Points, in no order, along strands that fork and pass close to each other.
Points whose rows are less than 74.6 apart are linked; no others are. Some points are linked to none.
<314>: [ -3  -7 -11   4   0   2 -18 -13   3  -1  18 -30 -13  25   7  25  12   7
   6  17  27  19  20  12  -5 -13  -8 -21  -3  -1 -13 -18 -17  -4   9  26
 -15   6   5 -12  -3   3  15]
<934>: [  9 -17   5  -3 -17   3  15 -30 -11  49   8   4 -22 -11   8  18 -18   7
  -3  11   0   9 -28 -15   0   1  16  -3  -2  12  -6  -8 -18   0  -4  11
  18  26   9   8   2  -7  -7]
<1202>: [ 10 -31   0 -19 -14  17  17   6  -2  14  11  10   9 -13 -20 -26   9 -33
  22  -2 -12  -8   1 -13  35  -5  14 -12  26  11   9  -1  12  -1 -33 -24
  -5 -16  13  -1   3  25 -18]
<698>: [ 15 -32   7   8  -1  22  -9 -14  11  14   2   4  -2 -30   4  -7  -5   4
 -28   7   7  16 -25   8  33 -22  21   1  12   0   5  11 -33   0 -22  11
 -18 -12  -1  28  -4  -2  -8]
<1171>: [-27  28   0 -30   6 -26 -14  12 -22  -8 -11   8   8  -9   9   4   1  10
 -17  -7  11 -27   7   3  -1   5  -8  33 -11  22  -6  -7   3 -32  40   4
  16   4  -6   6  -2  20  24]
<603>: [ -8  12   0  -1   6  -8   0   4  -4 -25  -6   7  11  19 -14 -24  15   6
 -16 -11   8 -13  13   8 -36  -5  -8  14   2   9  -2  10   1   8  13   5
 -12  10 -16 -10 -12   9  14]
<829>: [-12  21  -3   9  -8 -10 -35   9  25  11  -7   0 -10  -3 -21  -4  -3 -10
 -11  17  24  -5 -10  12 -36 -12  11  -8   2  23 -12 -16 -18 -23  12   1
  28  -3   0   6  -6 -22  13]
<1039>: [-12   3 -14   6  -4  -4   0 -14  -3 -12  14 -26 -24  40  11  13   8  11
   1  17  16   2  13  -4 -31  -8 -14 -21  -6  -7 -14 -15 -14  -2   9  26
 -12  22   2 -19  -1  -5   6]
<731>: [  8   4 -11  -6   6  -9 -36   2  16  -2   0 -22  -2  -5   0  10  10  -4
   7  14  30  13  15  20  21 -19 -15  12   8  23 -18 -20   5 -17  23   5
  -9 -11   6 -14 -12  31   8]
<897>: [  2   8   5  -7 -14  -8  17  -8  17  20  -8 -11 -12   6 -22 -28   9 -23
  11  15  -1 -13  -7 -30  16  -8  -1 -26   6  18 -14 -15  19  16  -6 -16
  -5   9   5 -13  -2  22 -29]
<671>: [ -9  35   1  11  13 -28  -5  12  -3   0  -1  -8  -5  -2 -12 -21   1  10
  -7   3  -2 -18  -3   1 -46   1 -26  15 -11   6 -15   7   1   4  17   6
  27  31 -12 -18  -5 -25 -11]
<274>: [-34  32   8   9  20  -8   1  29  -3 -23 -14   7   9  10   3  -5  -9  -5
  -3 -15 -30 -19   1 -19 -28  27  -9   0 -17 -19   2   6  26   8   6 -14
  24   6 -11  -7  11 -28 -16]
<729>: [-17 -18  -6  -1   0  17  20 -10 -27  -8  11   7 -19  26  11  22  -5  -3
  13  -4 -21   5   8 -19 -24  23  12 -13 -13 -28   6  -4  -5   3  -9  11
  10  13  10   3  22 -21   2]
<261>: [ -7 -13   9  -7   4   7  33 -28 -46  11  -6  19   8  -1  23  12  -5  28
 -18 -28 -11   4 -15  -3  15  24   5  29  -3   6  25  12  -7  25   9  14
  -5  20  -3   0   5  13  -1]
<1027>: [-20  18 -10   0  -5   6 -19  10  14 -10 -16   6 -15  14 -19 -11   2 -14
 -21   9  31 -10  -5   2 -23 -10  21  -4  -4  23 -20 -18  -8  -8  12   4
   3   0   1   7  -3   8  23]
<1189>: [  4 -24 -16 -11   5  12  -4  -9 -22  16   2   5 -15  -3  -7  28  -1  -8
  22   4  20  18  11   5   4  13  11   4  10   0 -11 -12  -4  -5   4  11
   6   7  13  -2  -5   6  17]
<210>: [ 40 -15  -7  11 -17  -8   7  17  42 -12  22 -12  23   8 -28 -26  10  -3
  12   4   8  -4   1  12 -11 -31 -16 -16   6   2  14  18 -16 -12 -21  -5
 -23  -8  -5   2 -16 -10   1]
<19>: [-24  -1   7  -7  34   8  -3  -2 -31 -21 -33  40   1 -14   6   9  16  -6
 -27 -29  27   1   6  15  -4  18   3  25  17  22  -5   2  25  11  14  -2
   4  25 -22 -11 -27  20   7]
<444>: [ -5  15   2 -14  -7 -20  19   4  -5  -5   2  -1  15  -6   6  -1  -2   3
  23  -6 -13 -14  11 -15  23  16  -5   8 -12  11  14   4  33  -9   8 -22
  -5 -18   5 -14  -2  30 -21]
<388>: [ 38 -11  14  11  12  -7   8 -10   6  17   4   8   2 -52  15  -3 -19   8
  -5 -10 -15   7 -22   4  34 -13 -12   6  18  -6  14  13  -1  20 -19  -2
  -7   8  -8   5 -10  -1 -29]
<801>: [-28  22   7  -7  22  -5  -6   2 -23 -16 -31  42  -2 -11  -6  -2   5 -21
 -20 -18  11 -14  -4  -6 -15  18   5  21   4  21 -13  -4  27   8  14  -8
  16  18 -13  -5 -19  10   0]
<889>: [  0 -15 -10 -20 -21   0  17 -10 -18  24  -1  17  -9   6 -25  -9   3  -2
  13  -1  13 -14  -5  -5 -22   1  20   5   6  19   1  -6 -13 -10   5   0
  15  16  11   2   0   9  18]
<628>: [-29  11   4  10  32  -6 -39   9 -21 -22 -11 -12 -29 -10  33  39  -3   0
 -15  -7  11  20   7   5   3  23 -15   5  -4 -13 -15 -16   0  -1  15  10
  30  19 -11  -2  12 -27   0]
<38>: [-11   8  -9  -4  -5  -5  -1   4   6 -15 -14   3  -4  23 -26 -18  18 -15
  -5   3  24 -10  10   2 -29  -4   5  -3   5  20 -14  -5   9   4   5  -5
  -8   2  -1  -9 -13   9  17]
<1007>: [-20  12  -7  11 -14  20  -9  10  23 -11 -12   5 -12  35 -14 -16   4 -16
 -25   9  19  -7  -5 -10 -32 -14  25 -25 -13   5 -18  -9 -17   0  -5  14
  -6  -2   1  12   1 -10  24]
<311>: [  6 -24 -14 -26  -1   6  -3 -15 -31  35   1   3 -18 -24  -4  25   0  -4
  30   4  18  11   7   4  24  14  19  20   9  21  -7 -13   1   0  13   9
  11   5  19  -3  -8  24   4]
<771>: [ 12 -21  10   8  18  16  -5  -6  -9  -8  -1  20  23 -31  21  -1  -5  15
 -14 -23  -9  12  -2  24  17   5  10  25   6 -17  28  24  -8   3  -4   2
  -6 -11  -1  19   3   0   8]
<1204>: [-17  11  -8   3  -7 -14  20   5 -18  -1  -2   1 -15  39 -21 -15  13  -2
  13  -1  -3 -23   8 -19 -57  13 -11 -16  -7  -2  -8   2  -5   6   5   7
  16  34   0 -14  -2 -26  -5]
<305>: [ 32 -18  -6  -3 -18  -3  10  19  32 -17  27 -14  27  -7 -20 -22  11 -10
  26   5   1  -6  14   8  18 -14 -21 -10   3   6  28  15   0 -17 -25 -23
 -20 -29  -2   0 -12  11 -13]
<345>: [ -7  10  -1  -3  25 -20 -39  13 -13   1   6 -22  -6 -23  25  35   3  17
   3   4   2  13   7  25  18   2 -28  18  -2 -11 -12 -10  -7 -23  25  14
  28  -1   1  -5   3 -10   8]
<445>: [-17 -16  -4 -21   1  10  15 -13 -45   6 -16  15   7  -1  17  15  -5  19
 -11 -23   2   2   3  -4  24  20  16  28 -10   8  16   0   0   4  18   5
  -4  -2   5  10  11  20   7]
<908>: [ -9 -20   9 -15 -21  24   9  -7  -2  35  -4  14 -12 -19  -7 -19  -9 -27
  -9   5  -3  -2 -28 -29  27  -7  40 -15  11  14  -7  -9  -6  10 -19  -9
   2   1   4  12  10  15 -18]
<1151>: [-15   7   6  16  20   7   9   9  -9 -28   0   9 -12  19   3  -2  -1 -16
   7 -11 -18   4   1  -9 -36  17  -6 -12  -2 -43   1  10   6  23 -17   1
  13  15  -5  -9  13 -44 -10]
<3>: [-20  48   6   7   4 -32 -13  14   4   6 -10  -9   6  -8   1 -18 -12  12
 -23   7  -6 -28  -5  -1 -23  -6 -15  19 -18  10 -13  -6   2  -2  21   4
  22   8  -9  -4   1  -9  -4]
<638>: [ 21 -27   1   6  -2  22 -13 -17  20   8  16  -7   9 -10   9  10 -10   5
 -16   4   3  28 -13  12  24 -20  15  -5  -2 -17  10  11 -37  -6 -16  19
 -20 -19  -1  26   2  -7  12]
<645>: [-22  23  14  -3  18  -2  10  -3 -27  -3 -21  29 -13  -1  10   3  -3  -6
 -15 -15   1 -10 -10 -12 -10  22  11  11  -6   5 -12  -6  24  29  15   0
  12  26  -9 -12  -3   1  -9]
<54>: [  1 -13   0  -8  -3  15  24 -24 -28  11   3  -6   1  11  24  28  -1  14
  10  -6  -5  19   8 -14  44  25  -1 -13  -8  -8  15   6   8  14  -3   2
 -21 -14   9  -4  15  21 -19]
<1123>: [  2 -10  12   3   1  -2  34 -17 -23  -1  -6  13  12  -2  14 -12  -8  30
 -22 -22 -21 -14 -14  -4  -8  10   3  23  -4   4  18  19  -3  23   0   2
 -14  27  -8   4  -7  -2  -5]
<216>: [  1  -3  -2  -2  -1  14   8  31   2 -24  -8  23  40 -19 -16 -17   0 -18
   9 -19 -29 -11   6  10  -3  15  11  13   1  -7  35  19  20 -13  -8 -33
  14 -40   2  18   3 -10  13]
<1083>: [ 20   4  -2   2   2  -5   3  -5  21 -20   8 -16  12  10  13  -7   3  12
  -3   4   2   7  13   6  15 -14 -18  -7  -7 -10   9  11  10  -2  -3  -2
 -30 -20  -5  -6   1  20  -5]
<352>: [ 17   8  13   5  10 -16 -24 -14   9  13  -5   6  10 -58  18 -13  -2  14
 -18  -1   7   0 -19  29  27 -21  -1  33  16  15   6   1  -7  -7   9   4
   4  -5  -8   8 -14  16  -7]
<1114>: [ -8  12  -5   2 -17 -22 -13   1  12  23  14 -39  -6   1  11  31 -14  16
  16  27  -1   3   1  -5   9  -2 -11 -12 -16   7 -20 -36   6 -25  18   0
   4  -3   8 -17  14   4  -1]
<1223>: [-13   1  -6 -18   0   6   1 -11 -33   2 -11  -4   2   9  20  21  -3  17
   0  -9   6   8   6  -7  37  18   6   7  -7  13  10  -6  15   2  22   8
 -17 -12  10   1  10  31   0]
<955>: [-19  10  -9 -25  -3  -7   9   9 -22 -13 -12  12  17  -2  -3   4   1   5
   4 -13   0 -20  16 -13  14  21   6  21 -10  22   7  -2  25 -20  22 -19
   3 -22   6  -2   2  34   5]
<15>: [  7   0   0 -12 -14  -7  23 -12 -14  17  15 -11  10   0  18  16 -10  20
  25   4 -22   2   6 -18  29  19  -8   2 -15   1  13   2  19  -7   2 -11
  -7 -15  14  -8   9  21 -20]
<1211>: [ 25 -23   4  -7   3  -4  17 -25 -28  26  16   6   0 -20   7  12  -5  15
  14  -4  -1   8  -8   7  11  12  -8  26   8  -2  14   9  -2   3   2   4
   6  24   7  -4  -2   2  -2]
<254>: [ 10  -8  -9  -9 -15  -4  -2  -3  10 -14  15 -18  14   2   1 -10  12   6
  -2   9  13  -4  18  12  27 -18  -1   7  -7  19  10  -1  -2  -9   4   1
 -25 -27  -1  -1 -10  43   8]
<20>: [  5 -20  -5   1  -7  25   3  -4  13  -9   8  -1   4  18   5   6  -3  -5
 -11  -1  -5  16  -3  -1  12  -8  14 -18  -8 -23   8   7  -8   1 -16  10
 -27 -24   1  15  10   2  14]
<1201>: [ 12   4   6  -7  28 -11 -42  15  -4  -2   6 -11  20 -25  20  26   5  18
  11  -4  -9  10  18  35  26   0 -23  34   5 -13   7   8  -6 -24  20  12
  12 -19  -3   2  -2   2  18]
<61>: [-16  25   5   4   7   9   2  25  -2 -17  -7   8  13   1   3  -2  -8  -7
   2 -10 -22  -7   2 -12  -9  19   2   1 -11 -20   6   3  19   1  -1 -18
  15 -20   1   2  20 -17  -3]
<1243>: [-15  25   7  13   8   0 -32   1   8   2  -6 -11 -14  -4  21  25 -16   7
  -8  10   3  13  -9   2   7   3   2  -8  -7  -7 -17 -20  -1   1  14   2
  10  -4   2  -3  13 -10   2]
<222>: [-11  16  -9  -6 -15 -13   0 -12  13  12   7 -29  -8  20   7  11  -2  19
  -1  22  18  -1   6  -6  10  -8 -12  -9 -15  21 -17 -21   6  -9  24   4
 -17  -3   5 -16   5  26   0]
<738>: [ -6   2  14  13  -4   9  34   8   7  -5 -24  13   4  13  -4 -34   0 -14
 -13 -13 -24 -15 -10 -33  -4   6   7 -21   6 -14 -10  18  14  45 -25 -13
 -16  15  -4  12  -4 -16 -29]
<843>: [ -5 -23 -13 -11  -9  12  19 -11 -24   8  28  -8  -6  18  14  32 -18  13
  20  -1 -26   6   9 -17  -8  20  10  -5 -18 -25  12   1 -11  -6  -3  10
  11  -2  16   3  24 -11   1]
<77>: [ 13  -8   8   9  14  15   7  28   2 -30   0  20  27  -8 -17  -9  -1 -16
  19 -22 -22  -2  10  12 -17  21  -4   5  11 -31  26  23  17   2 -21 -27
   8 -19  -1   6   4 -26   4]
<82>: [  0   7  -1  20   2   3 -12   8  22  -8  11 -16 -15  14  -3   7  -3  -9
   4  15  -5  11  -1   5 -32  -5  -9 -24   2 -29  -8  -6  -9  -1 -10   7
  10   8  -6  -4  10 -44   3]
<599>: [ -4  -2 -16 -11   2   6 -24  13  10 -20  -1  -6  19  -4   2  -9  10   2
 -21  -1  20   0  19  15  23 -21   9  14  -9  24  -2  -3  -1 -14  24   7
 -19 -33  -1   3  -5  45  30]
<1105>: [  3   8   4  23   7   7 -18 -11   6  16   0 -16 -13  -9  24  30 -15   6
  -4  10  -5  24 -18   4  26   5   2 -20  -5 -18  -8 -14   0  11   0   4
   3  -2   1  -3  17 -18  -8]
<1125>: [-14   1  -7  -1  32   5 -27   8 -23 -22 -10  -8 -19   3  18  35   4  -4
  -2  -8  19  22  17  13   4  22 -17   2   8 -14 -12 -16   8   0  14  11
   9  14   0 -10   6 -12   8]
<1093>: [ 14   2   6   3 -13  -9  10  -7   5  18   3  12   1 -20  -8  -8 -11  10
   1   3  -7 -12 -18  -4  -7 -10   5  13  -1   6   7   5  -8  -6  -2  -3
  15   9  -4   6   1 -11  -4]
<71>: [ -2   7   8  16  -7  15  -4   7  39   0 -19  -5   0   0  -4 -35  -7  -8
 -31   8  -2  -6 -19 -17  14 -30  19 -23  -2   3 -18  -1 -10  18 -16   0
 -29 -10  -9  20   2   3 -14]
<1137>: [ 16 -13  -1  -2 -17  -2  21 -12   8  23  14  -5  -8  10  -9  12   0  -5
  27  11  -8   5   1 -17   5   2  -2 -18   0  -4  -5 -10  10  -4 -12 -11
   5   7  16 -13   6   0 -10]
<1097>: [ -3 -17  -4 -16 -23  13  28 -14 -26  12  -3  17  -4   4 -13 -13   4   4
  -9   0   0 -14 -11 -11  -2  -3  31  17  -1  18  12  -2 -13  -2   2   5
  -4   8   6  11   3  25  18]
<893>: [ -1   8  -8  -8 -11 -24  -8 -10  12   7   3 -24 -16   9 -16   5  11   3
  11  26  32   1  12   5  -2 -14 -14  -1   1  31 -17 -25   8 -22  20   1
 -10   3   7 -23 -13  28   7]
<30>: [ -8  12   0  19  -6  -3 -23   5  22   6   4  -5 -16   2  -5   2  -4   3
 -10  14   8  -2 -12   6 -40  -9   6  -8  -1  -6 -13   0 -21 -12  -4   8
  24   8  -1  10   6 -36   4]
<317>: [ -9 -23 -15 -10  15  24 -16  -6 -29  -1  -1  -4 -17   8  16  41   3   4
   9  -3  19  30  23  14  12  21   3   0   9 -12  -7 -11 -11  -3   7  22
   0  -4   9   7   3  -5  17]
<1239>: [-35   7  -3 -31  10  -7   0  11 -37 -13 -14  25  13  -7   7   4  -2   7
  -9 -21   5 -21  10   1  -2  22   8  39  -5  17   3  -5   8 -20  24  -7
  15   1  -3  10  -4  15  24]
<852>: [  2  39   8  28  15 -26  -3  25  20  -6   2 -18   5   4 -14 -19  -8  -2
  -2   3 -20 -15  -9   1 -32   3 -27  -1 -10 -12 -10   7  13   0  -3  -2
  21  10 -12 -12   1 -42 -21]
<92>: [ 13  -3   5  -1  18   5 -31   1  -1   3   2  14  15 -37  21   8   0  16
  -6 -11   0   9   4  35  22  -1   3  28   7 -11  12  19 -14 -12   7   5
  11 -25  -1  17   0  -5  18]
<4>: [ -9  -4  -2  21   5  24 -19   6  20 -13   5  -1 -19  12   1  26   0 -28
  16   7 -10  20   4  -1 -28  -1   7 -34   5 -36 -10 -14 -12   1 -20   4
  11  -1   5  10  12 -47  13]
<150>: [ 14  34   8  19  18 -34   0  21  26 -13   2 -19  23  -2  -7 -23  -5  21
  -8  -1 -20 -20   0  14 -17 -11 -42  10  -5 -10  -1  11  14   7   5  -4
  -4   5 -15  -7  -5 -20 -17]
<963>: [ -5  16  -3   5 -13   0   8   9  18  10  -6   3   6  -2 -18  -7 -13  -8
   3   5 -17  -8 -13 -15 -13   5  13  -9  -8  -7   1  -5   1  -4  -5 -10
  18  -9   3   8  14 -17  -2]
<143>: [  4  24   6  14   9 -12 -21   3  27  -8 -18  -5   1 -12  -2 -13   8  -9
  -8   2   5   1  -8   8   0 -18  -9   7  13   1 -16  -6  13   9   6  -4
  -6  -3  -6  -5  -8   6  -1]
<747>: [-13  17   4  13  17 -16   6  14 -19 -12   9   5 -11   6   3   6  -7  -1
  11  -8 -24  -4   2 -11 -23  25 -16   5 -11 -26  -1   7  19  17  -6  -8
  33  21  -8 -19  12 -33 -15]
<1050>: [  3 -11   2  24   4  28 -16 -20   8  16 -10  -4 -22  -8  19  31  -5 -16
 -15  10  11  33 -26   0  31   2  18 -29   5 -20 -14 -12  -7  19 -16  10
  -3  -1   2  16  13 -13  -8]
<867>: [-13   5   0  -8 -12  -2  15 -11 -16  21 -12  20 -22  12 -19  -9  -5 -10
   1   2   8 -13  -9 -20 -22   8  19  -2  -1  18 -17 -11   1  12   5   1
  15  28   6  -5  -3  -2   7]
<873>: [ 31   6   9  15  -4 -24  13  16  25  16  17 -14   3   3 -20   4  -4 -10
  43   9 -25   1  -4  -1 -10  10 -33 -20   3  -9  -1   0  15  -5 -20 -22
  22   6   2 -18  -3 -32 -25]
<449>: [ -5 -20  -1 -26 -19  22  18  -7 -21  29   5  11  -7 -14  -9 -24  -1 -25
   6   2 -12  -5 -13 -28  37  -5  27  -6  21  15   4  -9   8   6 -23 -13
  -5  -4   8  -3   5  32 -21]
<167>: [ 19  -3  -2   9 -12  -8  15   7  28   9  13 -15   3  23 -16   7   4  -9
  36  11 -17   5   6  -7  -5   1 -16 -36  -1 -10   0   1   7  -8 -21 -16
  -1  -6   8 -12   2 -17 -19]
<800>: [ -2 -10 -10 -12   4   9  -2   1 -15 -15  29 -19   2  15  26  35  -2  19
  18  -6 -19  15  29   4  11  14  -7   0 -18 -29  20   5  -7 -13   3   7
   0 -18  11  -1  17  -8   3]
<1019>: [ -9   0  12   4   3   7  18 -12 -23   8 -20  29 -13   8   0 -11   4 -11
  -9  -9  -1  -3 -16 -15 -20   7  19   1   7   0  -7   7   3  32  -2   4
   3  32  -1  -7  -7  -7  -2]
<169>: [-13 -11  -2   4 -13  30  -1   2  12  -9 -12  12 -22  38 -15  -8  14 -33
  -4   9  15   5   2  -6 -16 -14  27 -38   3  -2 -22  -6 -10  12 -13   7
  -4   1   5   9  -1  -5  27]
<749>: [-34  26   1  17  10 -11 -29   5 -10   0  -8 -10 -29  -8  26  23 -14   8
 -16   9  -6   0  -9  -4  -5   7   4   0 -14  -6 -16 -17  -2  -3   9   5
  36  11  -1   1   9 -25  -1]
<230>: [  3 -19   4  -3 -17   4  38 -20 -21   9  -1  15   0   6   0 -16   0  25
 -18 -10  -7 -13 -17 -11 -13  -5  17  19   4  12  16  17 -22  11  -3  12
 -18  22  -6  12  -6  13   8]
<588>: [  6   1  -3 -12 -13  -7   9   0   4  23   0   0 -10  -7 -20  -1  -2 -22
  28   8  -3  -1   0 -22  12   9   4  -9  10  14 -11 -20  26  -2  -3 -21
   9  -1   4 -14   1  17 -18]
<1194>: [ 24  11  -1  11  -7 -11  10  27  31 -25   8  -9  28  15 -26 -33   3   7
  14  -1  -5 -13   8  11 -28 -12 -26 -11   0  -4  24  23  -1 -11  -5  -7
 -15 -16  -7  -1 -11 -14   1]
<1115>: [ 18 -24  -3 -10 -10   5  15  18  14 -15  13  -3  19 -14 -20 -34  11 -22
  18  -5  -7 -10  11   3  22 -13  -8 -10  20  11  14  11   7 -10 -30 -28
 -23 -25   6  -2 -11  29 -26]
<634>: [  9 -21  -3   1 -16  26  11  -1  19  -7  -2   7  -2  23 -13 -10  11 -26
   6   2  -1   7   1 -14   0 -11  23 -28   3 -13  -3   8 -10  11 -26  -6
 -14 -19   5  13   4  -5   9]
<454>: [ 23 -38 -10 -19 -14  -4  19 -29 -26  39  20   2  -3 -20  -6  10  -1  11
  21   4  10   6  -2   6  20   1  -1  20   6  17   8   2 -10  -3  -1   9
  -1  12  12  -7  -6  24   1]
<1037>: [-22  39   4  -9   9 -27 -21  20   0 -11 -14 -10   6   0   3   4  -5   8
 -14   1  -6 -21   2   2  -5  -3 -12  16 -11   6  -6 -11  11 -19  29   3
  14  -8  -6   1  10   2   9]
<339>: [ 15   7  -9  -4  -1   3   1  30  18 -16   7  -3  37  -4 -27  -5  -1 -14
  30  -2 -18  -3  11   8   6   8  -1  -1   0  -6  28  16   8 -24  -7 -27
   7 -48   2   9   2  -8   6]
<951>: [  5  18  -7  12   0   0  13  31  24 -37   8 -10  22  39 -21 -23   9  -7
  18  -5  -7 -12  16  -1 -33   4 -19 -21  -9 -14  17  22   8  -3 -12 -12
  -4 -26   2   0  -5 -22  -2]
<675>: [ 26 -15  10  14  14   7   0 -29  -6  -4 -14  -6  -8  21   7  -6  24   6
 -19  -3  34  26   0  26  -6 -20 -24  -7  27  -6  -3   9 -18  29   0  26
 -28  29 -12 -14 -14   5   7]
<375>: [  4  -3  12   6 -12   5  15  -7  14   7 -22   0 -11  14  -5 -26   1 -10
 -24   5  -6  -5 -15 -27   7 -17  12 -25   9   0 -17   7  -4  33 -26   3
 -23  13  -8   5  -3   4 -21]
<598>: [ 22 -19  19  15  14   7   6 -16 -10   1   0  26   5 -40  21  -2  -6  16
 -19 -21  -4   8 -17  17  11   4  -2  25  11 -12  23  26  -4  22  -9   2
  -6   8  -9  16  -9 -11 -12]
<367>: [ -2  13  -4 -10  17  -3 -44  18   8 -14 -16  -9  12  -9   5  12  13 -10
  -7  -5  27  10  19  26  22 -12 -12  16   9  13 -11  -9  11 -13  26   1
 -10 -23  -6  -3  -9  28  21]
<766>: [ -6  -1  -3   0   4 -16 -33   0  -7  22  17 -35 -10 -11  18  45  -8  13
  20  19  -4  13   6  13  16   4 -17   0  -5   1 -16 -39   0 -24  18   0
  28   1   7 -14   6  -8   7]
<382>: [ 10   1  12  22  22  17  -5  11   6 -29  -7  27   3  -5  -1  -6   5 -14
   6 -16 -12   8  -1   9 -34  14   3   4  12 -33   5  22   5  17 -24 -12
   9   5  -9   4  -3 -38   2]
<231>: [ 11  20  11  17   6 -25   0  11  33 -18   0 -16  26   5   7 -26  -3  21
 -13  -1 -13  -9   5   7   3 -17 -31   1  -7   1   5  12  15   7  11  -9
 -25  -4 -12  -3  -6   9 -12]
<667>: [  5  -3 -13 -11 -12   8  15  20   9 -26  19   4  31  12 -11  -4   3  -8
  20  -7  -9 -14  26   0   5   5   5   3 -16  -6  29  18   0 -22  -6 -19
   0 -47   9   8   4  12  10]
<1119>: [ 11 -17 -10  -8 -25   3   9 -20  20   2  22 -25  -8  34  -2  10  14  -1
  11  26  25  12  17   2   3 -23   0 -34  -4   7  -4  -6 -16  -7  -6  14
 -29   0   7  -4 -12  14   8]
<111>: [ 23 -17 -19 -13  -5  -9  -6   3   4  -2  20  -1   7  -6 -20   0  11  -3
  15   1  15  -1  13  26 -11  -9  -3  17   3   1  10   6 -12 -24   4  -6
   4 -15   2   1  -7   2  29]
<429>: [-22  -1  -7   7   2   1   8 -10 -15 -15   8 -16 -21  40  13   6  -1  11
  -1   6 -11   2  10 -17 -28   6 -11 -21 -18 -20  -4  -2  -9   8   0  21
  -3  21  -1  -5  15 -17  -1]
<46>: [  5  -8 -10  -3 -33   5   0   3  39   2  14 -17  -9  37 -25  -8  16 -18
   6  26  20   1   6  -3 -13 -22   8 -41  -6  10  -7  -8 -13  -8  -6   2
 -19  -5   1  -5  -6   6  14]
<928>: [ -6  -2 -10 -10  -2   9  -2  16  -4 -26  22   3  24  18   9  10  -2  13
  17  -6  -9   0  34   5  11  12   1   3 -20 -17  25  13  -1 -18   3  -4
  -8 -36   8   7  13   7  13]
<887>: [  8 -24   3  -5  -7   2  10 -33 -30  37  14  20 -18 -25  11  20 -12   8
   6   1  -1   7 -21   3  -4  15  17  18   0   0   7   2 -20  -1  -6  11
  28  22  10   4   2 -14   2]
<334>: [ -4 -17   7  13  -3  28 -13 -12  10   8  -2   1 -21   3   7  23  -5 -16
  -5  10  -1  21 -10  -4  -9  -2  21 -29  -1 -27 -13  -5 -21   5 -20  11
   4  -1   5  16   8 -27  11]
<301>: [  4   1   3  -3 -16   0  27   2  17  17 -13  -9 -14  21 -17 -42   9 -21
  -3  13  -3 -16  -5 -33   5 -25   3 -33  12  13 -20   2   4  22 -25  -8
 -28  14   2   0  -9   5 -34]
<296>: [ -9  -3   2  -2  17  -2   1   2  -9 -40 -11  12  17  22   1 -16  29  12
 -15 -14  14   0  23  26 -17  -3 -18  17   5  16   7  12  12   9  12  -1
 -26  12 -17 -13 -17  20  14]
<524>: [  5  11   9   7 -10  -2  -2   3  28   7  -9  -3   6 -27  -5 -38 -11  -2
 -24  10  -1 -11 -20  -8  20 -29  13  -4   9  14 -10  -5  -2   2 -15  -1
 -19  -5  -9  12   0  15 -22]
<173>: [ 37   0  10  12   7 -23  14  -9  13  16   4   3   3 -34   0 -15 -18  14
   1  -3 -11  -3 -21   0  -1 -12 -21  11   9   0   3  12  -6  12 -12  -3
  -4  17  -6  -2 -13  -9 -21]
<861>: [  2 -18   1  -8 -22  17  16 -25 -11  38  -9  16 -19  -8  -1  -3 -20  -1
 -15   2  -5   2 -33 -27  12  -2  38  -7   0   3  -3   1 -19  11 -10   7
   4   8   8  18   9   0  -6]
<67>: [ 12  -1  11  10  13  -7 -30 -16  -3  16   0  16  -1 -42  26  11  -1  24
 -20  -1   2   8 -17  27  12  -3   7  30   5  -1   8   6 -21 -11  10  13
  19  -6  -2  17  -7 -10   1]
<1170>: [-17   1   4 -11  29 -11   9  -3 -25 -25 -19  25  15   0  -1   2  26   8
 -11 -27  18  -2  18  13  -6  13 -20  24  15  25   4   5  32  17  25  -2
 -10  31 -18 -29 -23  25   2]
<532>: [ 12  10   1  -1  -6 -17 -15   0  25   9   0 -11  15 -48  -2 -32 -10   3
 -16   8   3 -12 -16  15  26 -42  -5  18  18  23  -3  -6  -5 -10   1  -1
 -12  -6 -14   8 -11  32 -14]

Follow the links from the first point to the second, and from the first to the third. Name the last point that the two ways share.
<1151>, <352>, <599> -> <92>
<4>, <20>, <867> -> <1027>
<1050>, <638>, <1170> -> <1027>
<345>, <873>, <274> -> <92>

A fork is a point with three links, a tip a point with one. Leave the first point through the second and follow the links. Name the first fork or tip that comes.
<1151>, <382> -> <46>
<861>, <908> -> <951>
<1239>, <1171> -> <92>
<867>, <1019> -> <1027>
